Points on a hilly landscape, in no order, each with its height.
A climber steps from a point to whichever of its 2 nearest points has the largest rise for the distance, and stops where none of them is higher. Distance is the straight distance between rows; heights are no part of it.
sukek: [153 142 175 128 180 170 144 135 117  90 149 123 138 140  98  95 106 100
 108 171 115 134 109 124 104 127 117 117  68 133 101 161 172 146  80  96
 165  95 133 153 146  72 140 100 132 132 123 116 137 131]  height 34.5
ronu: [126 146 157 174 142 166 130 100 150 111 122 116 140 175  95 106 110 104
 129 145 116 153 136 105  88 117 125 128  65 116  98 165 171 144  86 100
 126  83 141 124 106 108 106 100 130  89  99  86 140 126]  height 32.0
Sezul: [104 128  96 161  80  91  87 149 159 151 101 127 134 161 135 106  96 136
 144 128 133 118 145  83  93 138  83 123 154 138 151 162 145  72 122 107
  84 125 154 131 118 166  86 151  82  98 111 142 118 149]  height 18.7
koso: [ 86  67  74 143 120 114 131  60 115 134 149 154 118  90 152 120  72 129
 136  80 130  54 128 165 115 157  93 157 148 100 124 119 130  98 161  73
 131 115 105 146 161  83 139 100 113 144  86 104 122 149]  height 39.7
vum: [110 131 142 164 111 171 145  69 152 133 147 141 139 151 118 132 102 146
 138  69 130 137 125  85 106 169 102 105  57 127  93 150 153 110 122  77
  91 101 123 116  69 128 106 107 117 100 108  79 142 126]  height 29.6
sulu: [144 200 116 108 139 131  94 174 146 134 125 152 148 180  80 133 147 171
 110 132 115 116  95 153 186 136 131  91 135 176 151 118  89 203 133 175
 137 135 148  85 151 127 140 127 144 140 165 169 162 110]  height 28.9
gelus: [172 104 150 148 171  95  96 179 142 155  93 125 119 127 208 150 131 111
 157 154 156 150 101 129 138  89 154  83  60 164  95 118  90 110 139 105
 108 125 111 123  92 141 154 169 106 154 185 192 105 123]  height 55.8
sur: [109 166 112 124 170 125 103 214 119 124 128 106 133 162 111 140 162 136
 100 151 110 105 133 167 157 127 172 116 156 151 167 136  78 214 111 189
 163 103 105  91 170 132 115 117 149 177 159 161 144 139]  height 32.3
totiz: [174  92 146 151 197 120 100 103 157 138 122 169 102 137  63  81  91  90
 134 132 134 121  88 158 159  38 142 137  74 139 109 140 147 128 157  87
 146 133 124 133 179  75 177 111 160 110  73 116 105 116]  height 40.8
vav: [130 139 142 112 174 149 138 144 138 123 112 108 130 137  82 121 179 115
 176 177 142 159 110 150 157 118 124 139 170 166 123 109 145 156  89 132
 159 142 139 137 129 112 185 168 138 105 114 139 137 133]  height 44.4
pani: [ 96 114  91 156  66 102 131 102 165 143 120 177 126 138 143 110  90 157
 130  76 133  97 135  78 122 145  93 123 113  86 158 146 140 102 172  88
  74 127 132 131 127 148  64 117  92 133 109 126 123 144]  height 20.2
zulo: [115 106 112 154 122 137 111 116 156 140 122  67 146 114 108 125  94  99
 102  98  81 126 141 148 128  70 171 135 135 105  89 168 106 175 150 137
 116 101 164  73 134 132 126  90 143  72 131  86 104 144]  height 59.6
nagir: [146 126 150  89 148 121 147 159 113 133 167 154 114  78 136 147 106 107
  82 112  87 101  83 164 146 117 170 113 120 130 125 115  78 124 166 131
 146 152  81 132 144  81 143 113 122 184 187 145 113 127]  height 31.0
Pagil: [109 144 158 143 109 166 166 139 125 141 176 117 142 124 143 151 120 137
 105  74  92 131 117 115  96 167 137 112  76 136 111 124 119 119 122 116
 111 101  97 100  57 129  96 102 105 139 163  83 146 141]  height 27.1
nede: [117 171 109  76 109 137 137 142 120 144 154 196 132 146 102 148 163 199
 109 116 118  95 103 120 197 176 115 109 157 123 162 104  93 153 165 192
 127 175 135 149 149 105 125 156 123 172 155 180 182  90]  height 23.3
muko: [163  84 157 144 160 136 112 109 142 111  97 113 120 112 163 140 177 102
 187 153 173 176 134 165 165  62 208 171 133 127 133  93 123 146 113 120
 136 158 140 139 115 172 190 150 178  92 145 153  90 129]  height 27.7
bag: [104 174 111  94  80 134 170 136 115  95 157 138 138 129 108 122 168 182
 116 113 104 121 116 124 141 156 130 113 147 111 144 126 124 179 150 182
 136 150 139 117 139 129  92 100 138 166 134  89 151 115]  height 22.4
dafof: [118 110 104 150 138 102 135 156 160 153 119  88 125 126 142 120 100  81
 104  94  85 136 139 165 143  35 205 169 145  81 117 146  93 175 150 160
 121  88 124 116 172 149  89  76 149 106 136 107  67 153]  height 52.4
fub: [172 103 150 131 134  69 108 163 111 133 103 195  96 158 193  96 123 102
 121 181 166 106 124 112 151 110 141  93  94 100 173 117 120 117 140 134
 125 140 109 168 157 147 118 166 106 201 159 197 135 130]  height 41.1
rigom: [162 142 139 163 115 127  60 174 165 133  97 115 140 171 167 121 140 156
 124 134 119 151 131 141 145  77 183 124  71 138 105 146 112 168 132 149
 115 101 144  81 114 175 109 126 166  92 165 151 111 125]  height 46.6
bar: [125  99 155 147 143 126 146 111 103 122 109  67 136 106 196 124 140  89
 130 133 136 155 203 161  97  92 197 179 141  93 149 125 139 116 115 146
 135  82 116 123 107 178  93 118 162 106 123  95  74 138]  height 32.9
gafo: [148 158 156 103 151 130 139 139 115  99 133 141 133 150 119 118 167 139
 144 194 133 148 128  97 128 172 121  94 128 127 150 126 151 134  90 146
 134 137 141 150 150 125 148 165 140 149 133 152 156 110]  height 49.2
muri: [178 123 156 150 141 101 109 161 148  98 110 105 125 139 164  89 148 110
 126 168 129 126 138 163 168  59 223 141 115 124 150 156 120 177 150 142
 132 108 141 109 205 126 137 127 202 101 160 158  87 111]  height 39.1
Lem: [127 139 134 127 117 123 129 158 124 121 125 130 130 143 129  98 167 127
 120 148 115 108 151 166 167 101 191 146 159 107 162 132 108 204 147 173
 131 109 129 122 186 143 115 103 164 144 159 123 124 129]  height 35.8
Gezos: [133 120 135 167  76 181 121 121 169 123 131 117 134 148 134 123 138 145
 141  83 112 169 120 129 154  82 195 134  68 119 114 116 112 200 152 145
 113 128 151  80  94 189 125 102 170  78 177 107 135 126]  height 42.3
nipig: [168 100 146  80 147 108 191  92  42 104 152 165  95 106 177 139 138  92
 128 146 137 158 133 136 133 171 135 114 120  98 168  74 132  77 153 120
 145 184  95 194 121 118 163 173 114 195 138 160 125 118]  height 50.9
Sokud: [144 138 157 113 129 139 179 140 103 137 161 146 127 101 175 169 136 135
 101  79 101 134 119 115 109 164 148 111 111 122 130  81 109  81 117 129
 108 138  85 145  79 144  89 138 103 173 179 123 138 128]  height 26.2
nok: [190  90 126 134 174  67 124 101 135 136  97 177  82 112 112  81  62  57
 133 130 143 138 144 139 143  15 162 149  83 133 133 126 129  83 191 101
 129 137 119 129 165 123 170 114 166 116  67 147  52 128]  height 45.2
goveg: [130 140 160  86 173 153 130 158 110 142 175 114 138  76 120 188 132 122
  87 119 102 102  88 134 135 177 104 111 149 174  94 130  95  98  94 141
 165 135  81 120 102  56 162 142 102 167 158 126 158 143]  height 14.2
mupu: [176 126 147 130 132 104  92 152 143 131 104 152 140 155 188 134 153 159
 147 166 147 140 125  98 141 158 135  85  70 139 117 113 123  92 126 138
 107 136 146 122 107 166 138 189 149 142 185 203 136 107]  height 63.7
kov: [162 122 124 127 112 122 130 154 139 128 123 117 136  93 152 156 140 130
 140 111 124 172 116 132 153 110 175 119 145 152 126 110 110 117 154 140
 102 170 162 105 119 175 166 149 152 107 195 173  89 127]  height 12.8
Tif: [126 111 125 125 175  96 126 158 147 155 116 142 131 135  78 125 104 104
 131 160 129 126  71 161 128 107  63 114 161 154 105 139 121  94 113  91
 145 135 121 144 151  97 147 142  73 144  86 118 134 134]  height 28.0
rubi: [153 142 188 101 155 164 110 158 123 110 167  97 144  63 175 164 134 105
  74 116 105  89 119 113 112 156 159  95  78 158  96 144 102  96  99 137
 148 106  92 105  88  71 128 158 123 136 190 138 134 133]  height 16.4
nof: [143  95 135 101 118 111 190  94  92 125 160 194  99  87 182 135 139 127
 117  92 137  99 130 138 169 148 162 115  97  82 161  65 103 109 190 151
 123 175 108 182 130 128 137 134 136 183 151 181 126 119]  height 44.9
famo: [ 82 169  75 137  62 148  69  98 167 134 125 148 140 153  59 105 127 176
 126 111 128  76 130 101 156 168  79 103 119 137 135 173 132 167 138 125
 105 138 156  85 139 107 128 126 117 104 105 127 164 124]  height 30.9
Ropu: [132 109 127 154 122 128 156  74 118 130 132 124 124 121 173 113 106 124
 146 120 142 119 167 117  92 153 114 151 121 109 152 125 169  84 110  94
  99 123 131 155 104 151 111 126 113 118  98 108 114 136]  height 28.6
Somi: [106 154  99  69  85 128 170 134 113 111 141  69 139  96 108 167 191 157
 131 130 147 174 147 114 120 172 103 122 222 160 131  99 131 130 118 181
 135 170 153 113  96 153 151 137 131 132 117  97 146 112]  height 34.9
Dut: [121  86 104 127 126  60  96 164 128 162 107 186  98 157 150 102 113 107
 155 150 168  99 114 127 174 111 120 133 167 100 183 106 105 111 133 121
 109 155 121 179 168 171 120 171  77 176 122 206 144 139]  height 45.3
Memef: [136 168 113  77 182 120 117 200 124 154 143 130 132 135  80 200 134 146
  91 146 129 143 105 109 117 179  74  82 178 202 102 125  95  98 105 157
 155 157 100 104  89  95 148 165  85 152 146 150 156 122]  height 11.9
Merut: [156  93 162 150 189 152 102 148 148 155 104  84 127 102 123 171 160  74
 165 145 137 165  95 176 136  53 169 164 149 163 106 113 118 153 121  97
 129 139 122 120 112 133 217 151 137  75 144 121  95 154]  height 25.2
mevu: [125 130 158 153 186 129  94 149 151 137  80 147 125 181  91 127 174 100
 186 188 166 134 112 149 145 102 127 172 165 126 162 124 142 142  60 131
 154 119  99 157 118 140 141 169 126 124  72 171 154 134]  height 40.4
Baf: [144 125 129 138 202  86  56 198 129 161  82  86 119 140 139 127 141  91
 134 196 178 113 124 126 132 106 113 104 161 179 141 161 118 123  77 123
 149  97 106 116 150 118 167 201 109 116 132 176 140 135]  height 25.8
zevef: [151 153 158 110  95 126 155 147 101 114 172 127 106  44 156 144 101 114
  61  81  77 131 128 142 104 100 198 131 106 106 144 107  92 106 183 144
 132 165  91 114 124 138 117  95 150 167 214 134  93 132]  height 35.4
negu: [140 120 110 141 143 134  99 144 174 140 139 164 132 137  87 109  93 125
  96  89 107  99  63 157 173  85 146  97 102 131  96 143 109 152 176 111
 125 139 146  86 162  93 150  97 128 127 146 113 121 129]  height 37.2
Ber: [ 90  92 128 159 149 113  76 143 140 146 106 131 123 129 116 102  74  77
 128 151 131  78 106 131 104 110  75 152 132 125 136 182 134  91  83  73
 134  86 116 141 151  99 122 129  77 126  91 134 149 139]  height 25.7
Remob: [154 160 150 132 189  96  75 196 130 127  68  71 132 158 137 143 166 116
 142 203 143 169 146 111 116  97 140 100 133 175 111 156 124 110  85 148
 141 103 125 113 111 154 121 176 126 105 158 172 118 116]  height 28.1
Vima: [146 103 144 137 159 129 101 173 179 169 145 127 113 118  89 142  91 101
 101  84 104 138  49 189 189  29 187 117 112 161 101 133  92 151 192 100
 134 131 125  89 171 120 188 103 134 109 171 112  92 118]  height 41.4
gumuf: [ 93 139  90 169 135 103  99 159 139 163  70 139 119 189 129 141 169 162
 181 116 193 142 152 130 149 125 124 140 166 129 173  91 107 140  87 159
 105 133 126 123  72 216 116 163  96 127 127 188 153 121]  height 34.6
Geri: [155 102 179 153 173 154 136  98  98 111 101 107 123 127 163 133 145  80
 172 138 148 182 150 171 115  69 165 183 103 111 138  93 148 133  97 118
 136 119 107 179  93 163 131 131 146 108  97 110  81 123]  height 30.2
golug: [140 115 156 149 134 130 140 125 110 118 130 189 110 178 186  85 124 125
 112 156 145  98 161 112 127 120 145 128  78  97 162 117 155 124 140 124
 123 101 117 149 144 146  80 125 119 172 142 160 132 119]  height 37.8
ketu: [154 179 112 103 141 132  90 166 116 138 126 184 138 191 116 142 178 185
 118 147 148 102 100 116 191 170 125  85 104 168 165 112  96 160 124 185
 147 156 139 117 128 118 151 192 132 156 180 221 186  95]  height 26.1
dor: [ 79  99  58 150  86 109 115  77 127 134 146 150 135 108  98  91  84 127
 138 117 123  92 101 159 119 122  64 179 175  88  99 160 128 134 154  95
 150 131 124 133 204  89 109  82 144 118  61 100 121 134]  height 43.2
pidaf: [145 116 164 126 162 130 180 130  99 128 111 172 121 166 135 113 125 109
 142 146 129 175  98 154 124 100 124 137 113 110 146  80 125 125 106 109
 145 150  97 194 107 155 112 123  98 179 105 121 116 120]  height 32.2
luf: [161  81 110  98 149  80 170  80  81 131 132 149  92  83 170 123  98  88
 127 138 140 126 154 134 110 125 116 130 137 118 165  88 145  50 156 101
 134 156 111 192 144 133 166 153 101 166 101 154  97 139]  height 57.3
vuv: [115 167 123  80 105 128 191 127  90 135 148 148 135 135 111 152 157 179
 138 120 134 150 101  80 109 221  64 103 150 139 142 102 115  89 110 143
 127 164 111 159  92 133 104 158 100 177 103 121 178 111]  height 8.8
Ketam: [ 64  96  95 132 135 116 155 114  68 138 148  97 144 100 165 131 122 120
 130 124 119  89 162 197 107 161 118 193 179  90 109 115 105 148 105 130
 174  75  66 145 164 116  69  68 121 172  90  86 122 160]  height 44.1
Losi: [172 117 166 137 111 131 145  85  97 107 109  99 121  83 195 132 123 112
 129 126 141 170 192 134  95  92 195 147  95 117 129 118 132  82 149 136
 117 121 124 113  95 185 136 128 187 105 148 122  80 116]  height 35.5
fof: [115 137 115  93 107 135 119  84 132 107 161 121 134  86  94 128 123 135
 117 138 135  86 137  94 102 187  68 127 149 129 133 168 180  96 108 117
 116 132 170 148 150  81 168 154 136  92 100 131 149 131]  height 49.9
vodu: [142 125 142 110  88 127 172  96  92  97 167 157 106  82 196 134 131 135
  94  78 105  99 177 129 135 131 194 142 113  78 164 100 123 124 199 169
 104 158 126 131 139 139 103 110 174 156 197 144  93 119]  height 39.9
ketun: [164 125 175 145 116 102 131 135 116 103 102 114 136 152 188 114 131 126
 114 186 148 168 184 106  90 104 168 108  99 118 131 142 160  79 125 146
 106 117 138 134 121 185  66 128 163 124 147 125  94 112]  height 32.8
Mugu: [121 120  91 130  93 135  95  87 187 138 109 112 147 130  68 125  92 136
 132  86 128 157 112  89 134 103  96 115 125 138  85 160 147 132 150 106
  86 155 185 113 125 124 137 125 122  57  99  59 112 129]  height 21.1
zefa: [119 127 106 157 141 112  81 173 150 146 121  88 137 145 169 132  95 129
  77 111 103  74 154 132 109 128 127  88 113 144 109 175  91 125 115 137
 113  59 123  72 115 109  83 125  97 127 183 145 128 145]  height 23.5
kezud: [108 106 120 136 117 157 159  42 117 125 155 119 135 104 146 147 132 157
 176 111 153 141 145 130 104 191  92 160 142 109 113 109 156  97  77  84
 138 124 128 146  97 131 157 120 112 102  64  88 135 142]  height 26.7
Dazeg: [145 103 138 152 159 110 130 182 139 155 105 111 122 109 127 126 100  62
  97 103 101 136  96 174 133  35 181 126 116 130  98 143  85 140 169 113
 118 113 123 135 159 128 147 100 123 118 152 120  63 143]  height 46.9
vuma: [ 86 130 138 169 120 151 130 143 128 137 131 103 149 169 172 127 143 150
 138 111 132 126 166 120 102 174 126 107 110 107 136 143 113 137 106 132
 104  65  91  90  66 169  54  95 117 136 151 108 137 153]  height 29.4
vipa: [ 73 118 100 137 117 127 155 129 128 139 143 190 132 133 143 120 103 171
 109  83 102  79  95 136 137 162 113 119 104  89 117 110  84 159 172 107
 133 107  90 126 133 104  63  80 110 170 126 112 153 136]  height 24.7
Nugod: [140  90  82 119 105  69 138 142 143 155 112 191 107 113 154 116  95 136
 142 112 154 101 104 101 169 128 107 101 142 118 156 100 121  71 175 120
  71 175 154 148 147 144 157 176  80 149 150 215 104 127]  height 50.6
guvi: [117 139 185 135 162 181 147 155 107  98 150  58 136 119 101 144 159  94
 123 162 115 170 131 156  93 129 163 139 136 149 112 136 129 166  75 139
 177  91 111 111 101 133 159 119 135 107 157 101 135 133]  height 47.6
nek: [187 137 169 151 139 117  86 146 170 104  81 107 126 151 142 102 143  99
 129 147 126 169 144 137 141  25 228 160  71 120 110 153 129 160 136 139
 126 115 147 115 139 150 113 121 192  70 136 119  72 124]  height 42.4
Fab: [120 151  98 141 115 108  81 153 173 135  86  74 141 158  80 117 128 133
 133 156 104 142 166  82 103 116  88 129 178 158 112 169 161 107  95 131
  95 122 179 106 124 153 110 167 103  59 100 116 127 130]  height 17.3
konit: [131 134 187 121 158 149 183 156  79 134 125 162 107 138 159 145 176 117
 136 117 133 172  99 131 132 152 148 117 104 122 143  68 105 119 103 130
 138 148  93 170  60 171 131 148  99 193 166 142 160 119]  height 29.1
fuga: [127 129 143 112 129 159 128  71 132 112 190 155 130  94 132 136 103 147
 109 104 122  63 121  78 108 207  77 111  69 120 122 151 183  80 111  87
 113 119 140 137 115  49 121 124 124 126 121 123 146 129]  height 45.4
Rer: [150 180 169  58 106 160 163 138 106 105 154 105 129  83  81 164 189 132
 122 148 119 197 102 112 124 157 110 117 176 174 116 102 146 125 125 159
 151 193 144 132  94 125 188 152 133 140 158 117 150 113]  height 38.5
lavuk: [104 126  91 148 179  69  44 196 153 178  77 110 108 164 122 135 110 105
 130 143 165  94 130 139 140  95 106 126 181 164 151 135  84 111  77 136
 136 115  90 112 135 141 134 160  60 129 114 201 138 144]  height 23.8
rukif: [109 131  85 135 147 107  82 167 140 144 117  40 153 109  83 141 130 112
 110 125  99 119 162 112  97 140  89 112 195 153  94 197 120 107 104 136
 124  83 170  90 138 118 135 153 106  53 123  96 123 141]  height 16.0
sofo: [144 115 139 165  87 152 154  68 130 111 122 138 123 106 160 106 101 129
 137  89 138 146 173 125 123  77 198 158  80  92 134  99 136 166 162 133
 109 126 134  96 113 162 123  86 190 107 146 100  97 136]  height 38.6
nufez: [124 165 133 125  99 154 133 127 147 109  98 131 137 202  88 108 166 166
 177 138 139 183 127 103 145 122 101 141 128 120 137 110 166 179 105 157
 117 143 165 122  97 168 116 138 132 107  92 103 144 105]  height 5.3
zeteg: [173 161 190 103 111 162 148 127  97  75 146 133 127 127 174 126 185 148
 104 180 145 137 157  96 126 167 161 111  90 132 147 124 161 135 117 160
 140 138 148 121 114 132 115 153 183 131 170 147 140  98]  height 54.1
sulas: [189 154 149 120 136  80 105 176 125 117  87 103 147 138 167 129 139 130
 113 210 131 192 146  74  83 120 137  82  93 170  92 168 146  65 129 128
 127 140 134 134 132 168  96 168 140 131 164 149  87 102]  height 30.5
tupe: [130 203 157  71 151 154 151 180 104 128 152 135 142 152  79 178 166 167
 114 142 116 160  99  95 118 204  86  98 131 176 139 121 117 126  84 174
 164 157 107 118  80 113 118 157 111 174 135 132 181 100]  height 10.2
fode: [129 134  98 102  83 104 127 104 167 114  97  90 136 127  47 103 111 115
 117 129 128 161 103 117 110  81  64 145 171 139  84 173 167 117 133 119
 135 166 192 144 167 103 142 142 127  58  55  68 112 110]  height 19.5
gitem: [109  83  99 133 162 126 146  87  87 134 137 112 120  97 173 115  98 101
 142 134 125 102 128 183 103 134 121 181 160 102 119 102 135 109  92  84
 166 104  90 169 157 115 122 105 100 167  87 106 128 151]  height 40.2
fibol: [ 61 135  72 118  68 127 153  90 117 147 137 110 144 106 105 160 160 178
 169 118 147 125 139 132 136 195  67 135 222 141 112  97 107 131 123 140
 133 153 138 119 124 129 136 116 128 136  85 103 167 119]  height 31.9
fogak: [142 155 125  83  77 131 134 116 109 109 173 206 122 139 132 111 159 185
  92 130 104  41 128  83 190 175 118 112 109  90 176 139 139 146 187 165
 122 174 161 165 175  70 108 146 139 175 143 160 141 110]  height 20.9
giv: [174 128 165 137 178 135 111 133 148 112 126 153 113 172  89  75 131  93
 143 199 141 132  89 145 152  76 133 141  90 133 141 162 158 160 110  97
 155 118 139 157 194  76 162 129 146 120  97 145 140 124]  height 37.5
peze: [123 119 120 104  91 157 185  56 110 110 175 140 133  81 138 148 106 138
 126  68 112 111 122 114 120 165 127 125 113 115 110 104 137 103 165 109
 105 164 136 133 102 110 144 104 146 119 113  86 123 119]  height 18.8
lona: [ 99 140  90 106  40 139 170  91 151 124 138 142 137 105 114 134 137 175
 139  74 118 128 119  93 145 155  99  99 138 105 126 116 129 143 178 149
  89 167 160 127 131 127 125 109 138 129 128  84 131 131]  height 20.5
fubeb: [ 93 135 115 160 116 134 118 130 126 150  94 139 124 173 170 123 167 176
 161 114 159 116 167 114 135 155 139 135 144 106 174  95 107 169 107 154
 118  89 118 109  92 199  73 127 125 153 150 166 163 135]  height 31.8
Kifi: [146 145 123  91  94 120 145  95 129  90 115  88 121 125  66  72 120 113
 125 185 142 147 151  99 115 124  93 154 154 120 120 165 214 131 110 128
 145 135 196 164 194  91 147 133 151  77  57  85 122 118]  height 18.2
vizo: [ 64 179  90 126  47 148  97 114 147 121 114  68 145 170  71 115 170 174
 140 125 147 151 169 107 151 149  96 140 172 122 133 133 132 229 113 183
 139 109 162  90 112 125 117 104 151 108  90  86 162 118]  height 26.3
zunoz: [ 78 118  82 138 169 103 108 182 136 165 127 111 129 124 120 155 124 129
 143 132 143  79 109 162 133 135 102 132 215 148 130 129  62 142 107 144
 158 106 100 110 142 124 150 113  96 148 110 165 153 148]  height 26.8
Sas: [120 144 128 155 137 103  65 151 157 136  79 131 135 192 126 105 159 137
 175 168 179 135 150  95 133 122 111 155 163 148 161 133 139 119  71 141
 117 126 141 136 119 177 113 183 118  97  91 176 146 121]  height 37.4
Baru: [122 142 155  84 127 191 152 120 113  91 161  68 136  68  74 164 157 113
 141 129 106 192 100 159 109 138 129 166 167 159  88 111 142 149  98 126
 171 153 131 122 111 109 199 120 142 101 134  85 150 125]  height 42.8
liv: [129 150 121 110  86 157 172 137 152 123 117 139 128 150  76 154 157 148
 166 120 118 210  95 137 129 115  98 138 172 142 101  88 122 152 155 143
 119 184 158 137  87 170 126 113 120 121 102  77 128 112]  height 6.3
Fuf: [153  94 157 114 179 139 147 108 123 143 141 130 122  73 133 175 129  93
 130 116 131 153  99 153 129  91 151 134 129 164 113  95 127  96 159  82
 134 160 115 129 113 108 214 136 122 105 152 115 103 134]  height 22.6
lomur: [ 71 195  87 131  71 133  79 132 140 134  99  99 138 183  78 138 145 188
 128 132 153 110 181  83 126 183  69 108 165 144 173 150 130 157 128 165
 111 113 155  76 118 142  96 139 114 112 106 138 173 130]  height 28.5
kesof: [133 115 153 142 184 106 123 191 145 178  93 125 120 141 161 148 112  76
 117 113 125 161  87 160 121  51 142  91  86 152 100 112  91 129 124 100
 103 132  95 137  85 147 136 117  73 147 160 147  89 153]  height 48.4
Ral: [107 113 115 136  90 170 162  50 134 123 150  86 146 119 107 135 128 128
 180  88 119 179 130 134 112 133 121 174 144 108  96 117 148 148 120 111
 134 124 133 132 100 125 152  96 146  83  83  33 128 133]  height 24.9
Masom: [165  94 113 125 148  60 141 120 129 136  97 126 113 102 150 116  93  78
 136 143 140 118 150 143 120  59 151 135 158 116 157 123 128  83 163 116
 108 148 125 170 177 124 146 143 125 123 105 146  56 135]  height 50.7
nodir: [ 67 126  82 137  78 145  99  88 127 122 168 167 135 109  94  90 113 160
 139 130 123  49 103 127 133 187  59 145 140  92 137 174 150 151 138 101
 150 112 112 136 191  60 108  91 143 139  88 131 169 128]  height 46.7
kulum: [135 125 124 107 120 128 170 123 134 149 130 164 127 138 109 174 149 163
 162 111 135 177 101 105 138 169 101  92 148 151 124  78 129  87 143 136
  97 182 145 132  87 170 141 158 101 128 129 130 144 109]  height 7.5
sul: [ 47 167  99 100  54 133 143 129 100 119 137  96 150 134  93 110 183 187
 122 132 140 149 165 120 137 162 113 140 196 102 142 113 122 217 136 178
 160 110 130 113 141 134  73  85 155 166 105  77 157 118]  height 24.4
zad: [117 129 112 109  63 138 134  53 122  95 158 192 117 112 114  93 108 165
 101 109 128  51 131  70 134 168  97 122  94  85 164 149 180 118 193 124
  98 159 142 149 166  77 104 108 143 144  96 128 132 117]  height 19.0
zumu: [164 116 150 135 120  98 157  77  98 114  94 127  95 154 181 118 119 105
 146 165 169 152 205 116  79 112 145 160 119  93 174 118 186  59 127 127
 108 121 127 172 118 181  67 136 136 124  85 103  95 119]  height 30.6
nilo: [160  92 149  90 155 153 151  69 116 106 170 139 111  51 135 151  92 103
 124 103 117 103 127 143 121 148 129 139  99 148 108 102 147  73 141  99
 135 163 131 127 121  76 210 130 158 102 127 118 127 121]  height 20.4
Tola: [142 114 128 142  97 179 118  76 187 127 115  77 129 133 106 142 124 115
 162  92 136 201 122  98 124  78 151 165 116 127  90 128 151 158 126 128
  99 148 160 102  88 140 138 112 157  45  94  60 104 121]  height 23.0
Miva: [ 93 126  94 109 106 150 138  54  92 102 171  82 145  80 112 138 124 145
 140 138 131 106 155 132  90 220  70 158 140 113 118 159 190 125  79 105
 175  83 152 154 162  53 163 102 146 107  82 105 154 155]  height 54.5
Retep: [120 136 112 165 149 163  68 138 166 146 124  93 145 156 123 148 122 142
 141 110 118 103 141 113 119 156 101  84 109 158 100 160 108 137  97 117
 110  71 141  60  77 130 132 137 100  79 158 143 154 143]  height 25.6
vebi: [104  96 109 147  98 124 174 108 129 151 154 172 116 113 169 123  96 153
 121  37 115  97 141 118 142 146 147 123  79  78 133 101 109 126 179 114
  92 118  99 124 108 146  82  82 125 152 147 125 105 152]  height 22.3
nepi: [ 83 124  84 115  87 153 120  46  93 110 184 125 156  92 103 114 101 157
 139 125 123  69 103 121 103 222  25 140 115 109 116 154 171  93 111  75
 176 102 113 164 166  52 128  84 116 134  72 129 173 140]  height 50.4
veber: [158 148 167  95 120 153 142  83  97  76 162 139 130 102 154 108 127 129
  92 136 117  98 159  98 109 164 134 129  61 126 138 147 176 107 124 131
 135 129 144 129 133  81 130 121 172 117 143 120 138 113]  height 49.3
vune: [171 156 144 117  91 122 105 177 142 138 136  94 123  78 136 150 131 114
  85 120  75 173 108 155 142  55 213 120 133 159 127 116 114 151 186 144
 134 161 129 100 152 164 164 112 170 116 223 145  94 128]  height 11.2
safod: [147 136 165 132 135 138 172 106  95 111 134 207 123 188 128  76 105 133
 125 155 134 132 115 121 113 137 107 123  58  89 149 103 182 122 110 102
 135 120 116 175 137 137  84 102 116 183  91 123 149 122]  height 35.2
pokem: [111  85 114 163 148 101 107 135 133 136 124 133 122 126 178 116  78  89
 107 122 131  49 129 153 110 128 117 114 107 124 128 147 111 124 111 106
 116  84  99 122 140  95 113 115  87 151 132 147 124 155]  height 23.7
dide: [118 143 142 130 141 147 148 155 120 103 143  69 139  98 110 130 129 111
  82 127  78 146 141 152 108 132 158 117 146 137 108 170 127 154 117 137
 137  99 140  98 143 112 126 108 156 115 150  89 120 131]  height 52.7
livi: [152 126 128 115  78 132 155  47  96  87 141 208  93 143 129  77  95 145
 112 145 152 103 173  73 121 144 117 130  73  95 174 108 196  89 183 114
 109 142 153 156 144 130 112 122 160 132 102 139 124 122]  height 17.6
kirud: [171 123 184 109 160 156 118 100 124 106 157 128 123  52 149 153  93  83
  85  88  91 108 128 130  94 112 153 119  63 153  73 153 131  76 133  90
 130 133 102 101  99  61 167 146 144 113 182 115 106 115]  height 18.4
Pud: [132 119 148 114 134 136 177 116  82 116 167 178 121 103 152 117  99 120
  89 109  90 103 108 170 104 136 149 140 100  90 116  92 105 137 155 113
 150 117  71 149 152 116  97  79 131 193 140 103 138 132]  height 27.5
fav: [ 99 112  65 144 120 119  74 144 165 153 133 147 140 144  82 116  84 150
  93  90 106  59  87 136 151 124  88 109 153 127 123 176 110 142 158 109
 106 124 140  96 168  97 113 100 104 124 131 127 144 127]  height 33.8
loga: [ 68 131  86 138 135 134 142 135 108 118 131 101 143 122 111 154 168 151
 165 134 143 127 138 153 121 165 108 175 232 127 136 106  94 167  92 167
 166 122  99 122 129 126 137 114 139 147  92 116 155 119]  height 29.5
loni: [102 111 128 154 172  97 121 189 121 145  99  83 120 129 124 103  87  57
  83 138  98  99 132 173 104  69 141 145 135 117  97 168  89 144 106 124
 142  56 105 151 162  98  58  89  80 130  97  88  98 156]  height 56.2
kimon: [167  93 105 149 103  93 117 135 123 124  97 184 114 146 177 115 126 164
 161 125 165 141 145  95 170 121 152 105 100 112 143 101 128  94 177 139
  78 161 171 152 125 197 118 178 138 129 163 203 110 117]  height 56.8
sato: [ 94 140 115 158 163 158  94 148 155 148 115  96 153 167  64 151 125 133
 148 121 119 143 121 145 129 137  99 131 152 160  92 153 105 172  93 139
 146  88 130  93  98 122 148 119 106  85  99 118 165 134]  height 27.9
bobo: [110 133 113 136 162 135  93 148 153 150 114 164 140 173  68 138 109 156
 156 143 148  97  93 115 131 144  72 121 148 159 123 131 128 128 102 105
 134 124 143 122 135 114 153 144 101 117 103 155 167 122]  height 30.4
Rabu: [137 102  97 120 148 106 116 163 158 150 118  75 132  88 135 164 119 121
 122 107 115 128 133 123 109 121 128  96 182 165 113 146 100  90 126 122
  95 146 156  95 116 131 154 162 117  85 157 138 109 145]  height 14.5
zera: [105 148 146 155 105 139 162 105 126 120 103 146 127 193 106 107 158 164
 169 162 156 176 135  80 127 165  90 127 108 121 140 105 182 111  81 115
 108 138 149 161  89 188  92 143 100 139  80 120 155 113]  height 4.5
Zopim: [ 73 112 111 155 158 115 149 175  92 147 130  80 139 127 132 132 115  96
 100 130  88 137 138 192  93 131 145 170 165 106  96 147  74 167 110 143
 176  63  78 119 143 124  68  74 102 164 116  70 112 170]  height 49.1

Where does a climber stop that starts at each point below?
zad => rigom
vizo => zulo
kov => luf
vuma => zeteg
lavuk => zulo
Sokud => mupu
vum => luf

Call two points neighbours if one is among the 2 nearest of the other. Go from one point of each pair to the other, from neighbour to neighbour, staying as high as possible. Name the lowest point that can't be avoided.
zeteg / ketun => lavuk
Miva / luf => Pagil
loni / zeteg => koso
Miva / zeteg => fuga
mupu / zulo => Dazeg
